A landscape with many valleys, sampled at points; each row gives a point and its height.
A ball rolls from a point to the lowest of its 3 nearest points, and stops where none of them is lower. Distance is the straight distance between rows; heights are no part of it.
z453: [145 125 138 146 130 112  87 127  81 126 155 138  56 164 120 118 122 141
 159  73  95 151 114 123 157 110]  height 425
z944: [ 68 143  70  72 143 204 102 157  87 115 164 114 112  62 130 104  75 145
  97 179  90  43  77 147 127  88]  height 399
z917: [138 162 116 142  98 129 106 113 123 150 142 131 100 146 123 112 128 118
 145 125 112 145 140 117 144 122]  height 256
z128: [116 127  93 110 113 158 131 155 110 135 145 150 121  83 126 131  90 141
 133 158 119  85 106 166 145 131]  height 98
z70: [124 105 108  94 119 150 179 151 131 122 159  98 177  86 164 135 117 102
 108 197 130  94  95 139 124 180]  height 261
z803: [132 176 102 108 156 126  59 149  42 143 149 169  66 137  95  86 125 126
 163  58 116  98 110  95 158 104]  height 410
z484: [106 126 113 129 121 167 120 156 112 112 135 148 101  95 119 128 117 151
 129 140 105  84 109 149 135 103]  height 129
z979: [135 141 104 148 137 135  76 119  55 143 147 151  68 146 110  99 124 111
 169  75  95 124 105 123 150 108]  height 443
z530: [124 148  96 123 148 145  87 146  54 130 135 147  92 119 107  95 132 139
 135  71 105  84 118 123 144  94]  height 343
z965: [132 111 135 121 122 132 146  98 137 114 149 111 137 119 158 144 127 132
 119 154 125 113 129 123 109 143]  height 255
z736: [127 174 109 140 150 133  60 140  56 143 142 156  76 152  97 112 119 138
 176  69  89 129 103 126 160 123]  height 470
z148: [128 109 159 143 120  86 165 140 179 120 101 118 172 171 113 161 141 130
 121 131 163 172 147 143 126 142]  height 279
z512: [ 85 114 120 128 125 124 199 130 193 103 119  90 187 118 123 172  99 125
  97 195 145 135 150 145 102 162]  height 127
z104: [131  89 154 130 112 112 214 112 215 114  79  83 221 106 150 172 159 120
  91 217 162 141 148 170 109 141]  height 160
z905: [126 104 114 112 116 105 185 114 171 117 114  96 158 144 145 164 113 122
 100 174 131 119 148 109  98 138]  height 152
z659: [162 144 147 160 132 112 107 102 128 122 120 145  74 159 116  99 164 139
 138  49 151 186 159  76 130 111]  height 449
z765: [102 146  70  96 160 166  59 150  65  98 153 162  69 114 109 103  95 127
 133  97  95  70  99 140 134 116]  height 437
z654: [ 94 102 130 114 120 134 199 114 166 107 158  83 163 120 118 164 101 133
 118 187 139 131 124 123 116 157]  height 150
z295: [118 128  99  99 120 190 141 152  90 109 165 117 173 103 165 138  97 119
 107 180 129  76 106 152 121 163]  height 132
z450: [141  91 172 137 114 109 196 114 212 138  77  79 237 119 158 157 178 115
  93 198 157 166 141 166 118 156]  height 179
z834: [147 155 121 150 122 123 101 139  84 146 151 142  79 145 122 116 127 117
 160  92 104 134 109 122 175 100]  height 371
z305: [108 136  62  85 132 161  91 153  79 125 161 151 133  75 135 112  94 112
 104 144 119  85  89 143 143  95]  height 374
z68: [159 123 138 157 125 115 113 113 128 129 130 136  94 151 119 123 164 133
 158  76 141 166 184 102 112 115]  height 447
z105: [142 149 181 176 150  87 103 108 157 153  96 124 111 153 111 100 165 125
 129  77 134 199 161  82 127 123]  height 453
z510: [ 93 141  74 124 161 154  69 176  56 110 145 149  83 115 101  93 105 144
 136  87 106  79  96 131 122  94]  height 375
z553: [132 117 167 121 109  89 165 121 179 106  94 117 176 172 117 159 140 131
 137 140 141 174 138 142 130 136]  height 330
z417: [107  93 162 128 108 110 209 113 214 118 112  94 222 113 138 194 136 125
  98 221 145 137 148 157  96 148]  height 153
z158: [140 126 143 143 116 107 108 114 146 127 115 136 119 157 148 126 127 129
 132 114 121 179 161 118 110 119]  height 452
z823: [180 131 208 172 125  64 108 111 170 156  77 141 126 196 115 159 173 105
 139  76 132 198 163 113 130 144]  height 472
z489: [107 103 169 163 111  88 195 140 202 124 114 102 200 155 127 161 145 128
 111 145 162 178 138 157 130 139]  height 238
z467: [159  94 161 146 139  87 151 124 175 128  91 118 153 166 106 165 159 126
 134 129 147 175 163 122 127 142]  height 432
z537: [135 170 112 137 154 134  33 121  51 142 124 177  43 146  86  99 118 155
 161  65  92 124  91 116 152 120]  height 473
z968: [130 120 149 117 128  85 152 121 171 129 109 107 158 154 132 138 129 116
 126 146 166 156 120 111 121 141]  height 286
z284: [ 70 130  45  51 142 193 108 165  85 105 165 140 110  16 132 121  71 139
 121 209 117  48  95 157 107 117]  height 412
z459: [116 121 111  85 118 195 148 151 109 106 159  96 177  90 161 120  99 119
  88 192 119  66 107 149 126 144]  height 186
z195: [142 150 127 137 150 128 117 120  73 145 146 138  78 131 116 108 127 118
 150  84 127 123 116 115 156 104]  height 386
z404: [ 84 150  70 108 145 145  84 148  71 111 143 145  89 112 108 104 104 118
 139  98  96  75 109 148 135 113]  height 436
z296: [129 180 105 118 147 132  29 134  44 158 144 196  21 107  83  86 118 142
 183  51  92  90 116  93 153  80]  height 426
z981: [160 127 207 188 140  71 106 106 168 176  84 143 125 182 107 143 172 118
 133  73 136 200 157  99 148 123]  height 459
z463: [149 114 154 151 142  89 104  97 165 140  88 125 109 155 115 112 170 128
 135  92 134 178 172 102 108 123]  height 458
z276: [150 132 132 143 138 107 111 109 111 134 133 149  69 158 129  85 160 129
 151  59 141 179 153  94 131  93]  height 451
z48: [102 137  74  83 126 189 104 146 112 114 148 149 146  55 141 128  87 147
  94 168 115  73  95 154 125 104]  height 348
z482: [128 120 136 106 121 111 161 119 140 135 126  98 156 129 151 143 132 121
 102 150 144 132 140 110 125 139]  height 207
z704: [167 122 190 145 134  89 141 109 171 142  60 116 132 161 109 144 184 129
 148 106 137 189 144  98 121 143]  height 669
z38: [136 155 134 133 118 122 116 115 127 131 136 117 132 137 142 111 124 117
 122 132 129 152 147 122 140 138]  height 208
z67: [132 166 132 134 106 137 128 117  94 152 141 138 116 134 128 108 130 138
 140 106 122 130 122 106 160 100]  height 271
z635: [ 88 137  82  79 135 203 138 133 103  94 154 112 161  62 146 154  70 136
 105 207 118  63  94 170 110 147]  height 335
z601: [132 133 126 154 140 159 113 139  96 147 146 144  88 112 115 117 139 146
 122 111 117  94 106 126 137  89]  height 191
z772: [134 139 130 117 126 121 127 119 129 131 129 115 138 140 165 119 126 116
 118 142 128 135 133 110 135 131]  height 76
z609: [131 126 126 105 103 102 179 111 167 111 106 109 178 139 138 137 140 108
  94 141 164 153 112 120 131 146]  height 302
z670: [141 117 155 155 130  89 105 107 159 136 113 130 121 137 133 142 148 123
 155 101 141 180 171 116 118 136]  height 465
z170: [ 95 144  66  88 153 164  69 136  61 112 155 160  94 108 118 108  83 114
 141 109 119  63 105 147 154 104]  height 455
z924: [182 117 205 204 141  65 116 100 168 167  63 140 115 197 101 142 184  91
 162  71 141 220 179 117 152 126]  height 489
z706: [ 89 103 134 128 122 112 220 112 192 116 112  85 201 119 147 155 134 120
  78 194 144 114 170 152 109 134]  height 147
z397: [165 118 204 149 136  62 154 111 175 150  67 137 144 182 115 147 179 118
 144  92 154 190 135  92 120 148]  height 543
z619: [148  83 162 159 140  77 190  99 190 126  76 117 170 165 105 158 168 114
 141 115 146 168 175 140 106 154]  height 524
z394: [153 150 188 182 142  60  92  97 161 158  72 128 124 174 104 138 180 124
 142  74 146 202 160  91 132 126]  height 454
z222: [128 116 182 141  95  93 197 136 204 128  80  83 226 149 135 141 151 118
 100 181 171 178 126 166 118 150]  height 209
z21: [112 127  92 128 120 158 138 161 123 120 146 119 142 104 165 126 102 115
 129 173 119  95 116 156 139 154]  height 94
z647: [ 94 130  88 112 134 160 100 164  91 113 153 146  94  91 110 101 107 127
 156 125 115  78  91 161 127 116]  height 461
z852: [156 122 194 148 145  67 133 115 167 158  83 131 121 154 109 122 176 126
 153  88 148 178 147 112 127 139]  height 584
z809: [152 153 157 161 138 104  97 105 147 158 103 147  91 162 116  97 167 127
 165  55 153 201 154  84 138 122]  height 450
z345: [162 127 136 156 152 121 103 120  78 125 140 142  53 157 111 103 151 132
 155  59 110 170 135 104 140  92]  height 446
z168: [131 114 145 142 102  96 191 124 187 124  92  98 211 148 137 144 152 106
  90 162 167 158 141 146 126 153]  height 301
z2: [ 73 152  86  64 126 188 118 137 114 103 153 131 139  50 128 148  74 154
 103 200 106  55  83 148 109 127]  height 370
z938: [124 129  73 102 107 172 128 158 106 124 155 141 150  86 144 126 107 134
 122 172 121 101 120 169 144 155]  height 72
z155: [114 103 133 108 128 118 152 146 136 125 155 111 153 116 155 145 101 135
 135 199 110 105 116 137 113 175]  height 151
z509: [151 102 157 153 146  77 134 116 151 143 104 124 125 141 126 139 163 117
 137 108 124 156 176 113 110 129]  height 534
z210: [141 141 124 137 118 152 110 126  95 150 151 129  81 120 120 110 131 126
 146 113 129 125 118 122 168 115]  height 304
z741: [123  99 102  95 126 182 157 143 120 112 166 100 182  94 162 142  93 117
  86 194 127  61  99 160 113 147]  height 216
z752: [127 100 123 100 102 117 193 113 178 112  99  90 193 143 122 143 136 116
  88 160 149 130 139 146  96 141]  height 181
z114: [118 107 168 155  98  89 194 127 209 134  94  94 203 147 134 153 155 107
 116 154 173 162 131 145 114 145]  height 224
z719: [124 143 142 126 116  94 124 116 154 144 122  96 142 141 158 136 137 113
 124 137 135 158 145 112 122 148]  height 161
z475: [145 127 132 160 114 112 109 107 141 126 133 149  85 152 124 115 117 139
 136  89 129 166 154 124 130 114]  height 445
z966: [ 99 112 122 126 101 116 192 126 189 119 125 100 183 118 135 149 106 128
 105 181 155 116 129 130 115 154]  height 143
z528: [113 125 111 133 152 150  97 151  59 115 153 149  89 110 123  92 128 147
 146  98 106  88  96 134 134  93]  height 182
z841: [128 113 150  99 129 112 167  96 151 125 134  96 142 119 165 143 130 126
 102 165 132 115 137  99 127 140]  height 244
z641: [115 127 120 134 133 160 143 138 130 116 152 120 132 128 155 136 100 154
 128 165 110  93 120 132 119 161]  height 122
z29: [144 105 162 127 125  76 128 127 163 134 104 127 130 152 125 148 144 127
 142 122 138 156 172 111 115 127]  height 570
z126: [143 156 111 141  99 141 116 123 114 136 142 140 119 119 133 113 127 140
 138 119 121 144 121 124 149 117]  height 267
z848: [141 139 122 129 119 176 124 123 112 121 148 148 118 108 147 119 126 149
 126 135 123  97 114 133 119 129]  height 149
z935: [133 134 121 136 114 170 129 131 110 124 146 155 102 111 125 119 126 155
 134 105 120  90 114 132 138 106]  height 148
z523: [123  99  89  84  98 153 192 144 150 125 170 105 188  90 163 120 103 110
 100 189 158 102 115 133 121 175]  height 382
z543: [111 116  98  74 126 194 142 146  99 100 155 117 181  95 155 149  83 136
  90 202 116  50  96 164  96 144]  height 292
z333: [130 131 133 139 115 154 133 124 118 113 148 126 129 117 137 126 109 138
 127 141 108  99 131 127  98 129]  height 185
z863: [113 122 114 127 140 165 100 142  79 123 148 161  83 100 105 108 118 145
 130 101 110  79 111 128 121 102]  height 268
z395: [129 160 118 159 161 126  62 117  70 142 140 155  41 165 117 106 126 128
 158  54  75 129 108 131 140 125]  height 482
z260: [137 145  92  91 158 157  43 143  41 130 144 185  69 103 104  97 116 151
 144  73  95  77 109 100 132  99]  height 409
z318: [118 120  89  85 133 196 124 145 107 103 155 138 166  84 147 139  77 148
  94 196 118  63  95 152 103 128]  height 321
z759: [157 141 143 149 130 113 110 108 151 153 114 139 102 152 105  94 166 125
 154  76 148 183 165  85 114 108]  height 448
z669: [101 109 112 102 100 144 199 150 172 108 155  82 183  97 164 139  91 125
  92 201 159 114 131 149 121 165]  height 510
z406: [111 122 108 126 108 159 124 134 118 126 142 138 102 104 137 113 112 149
 132 136 123  94 115 145 127 118]  height 124
z925: [131 156  85 114 174 166  52 156  52 128 148 162  82 117 106  95 123 143
 128  59 114  81 111 109 144 102]  height 396
z559: [136 131 134 151 122 113  92 125 107 126 151 146  54 148 123 128 128 132
 141  61 108 155 127 115 138 104]  height 439
z908: [179 112 204 174 127  62 136 111 177 146  63 132 121 204 122 166 169 102
 143  92 148 209 154 123 136 143]  height 499

Where does a ball stop that starts at each point below?
z619: z512
z284: z295
z965: z938
z395: z772
z704: z512
z2: z295
z559: z772
z944: z295
z168: z512
z736: z772
z345: z772
z29: z512

Call two points neighbours if one is among the 3 nearest of the other. Go from one point of each pair to the other, from neighbour to neighbour, staying as low as possible. Name the highest point that can't be avoided.
z528, z938: z863
z512, z938: z965
z772, z512: z482
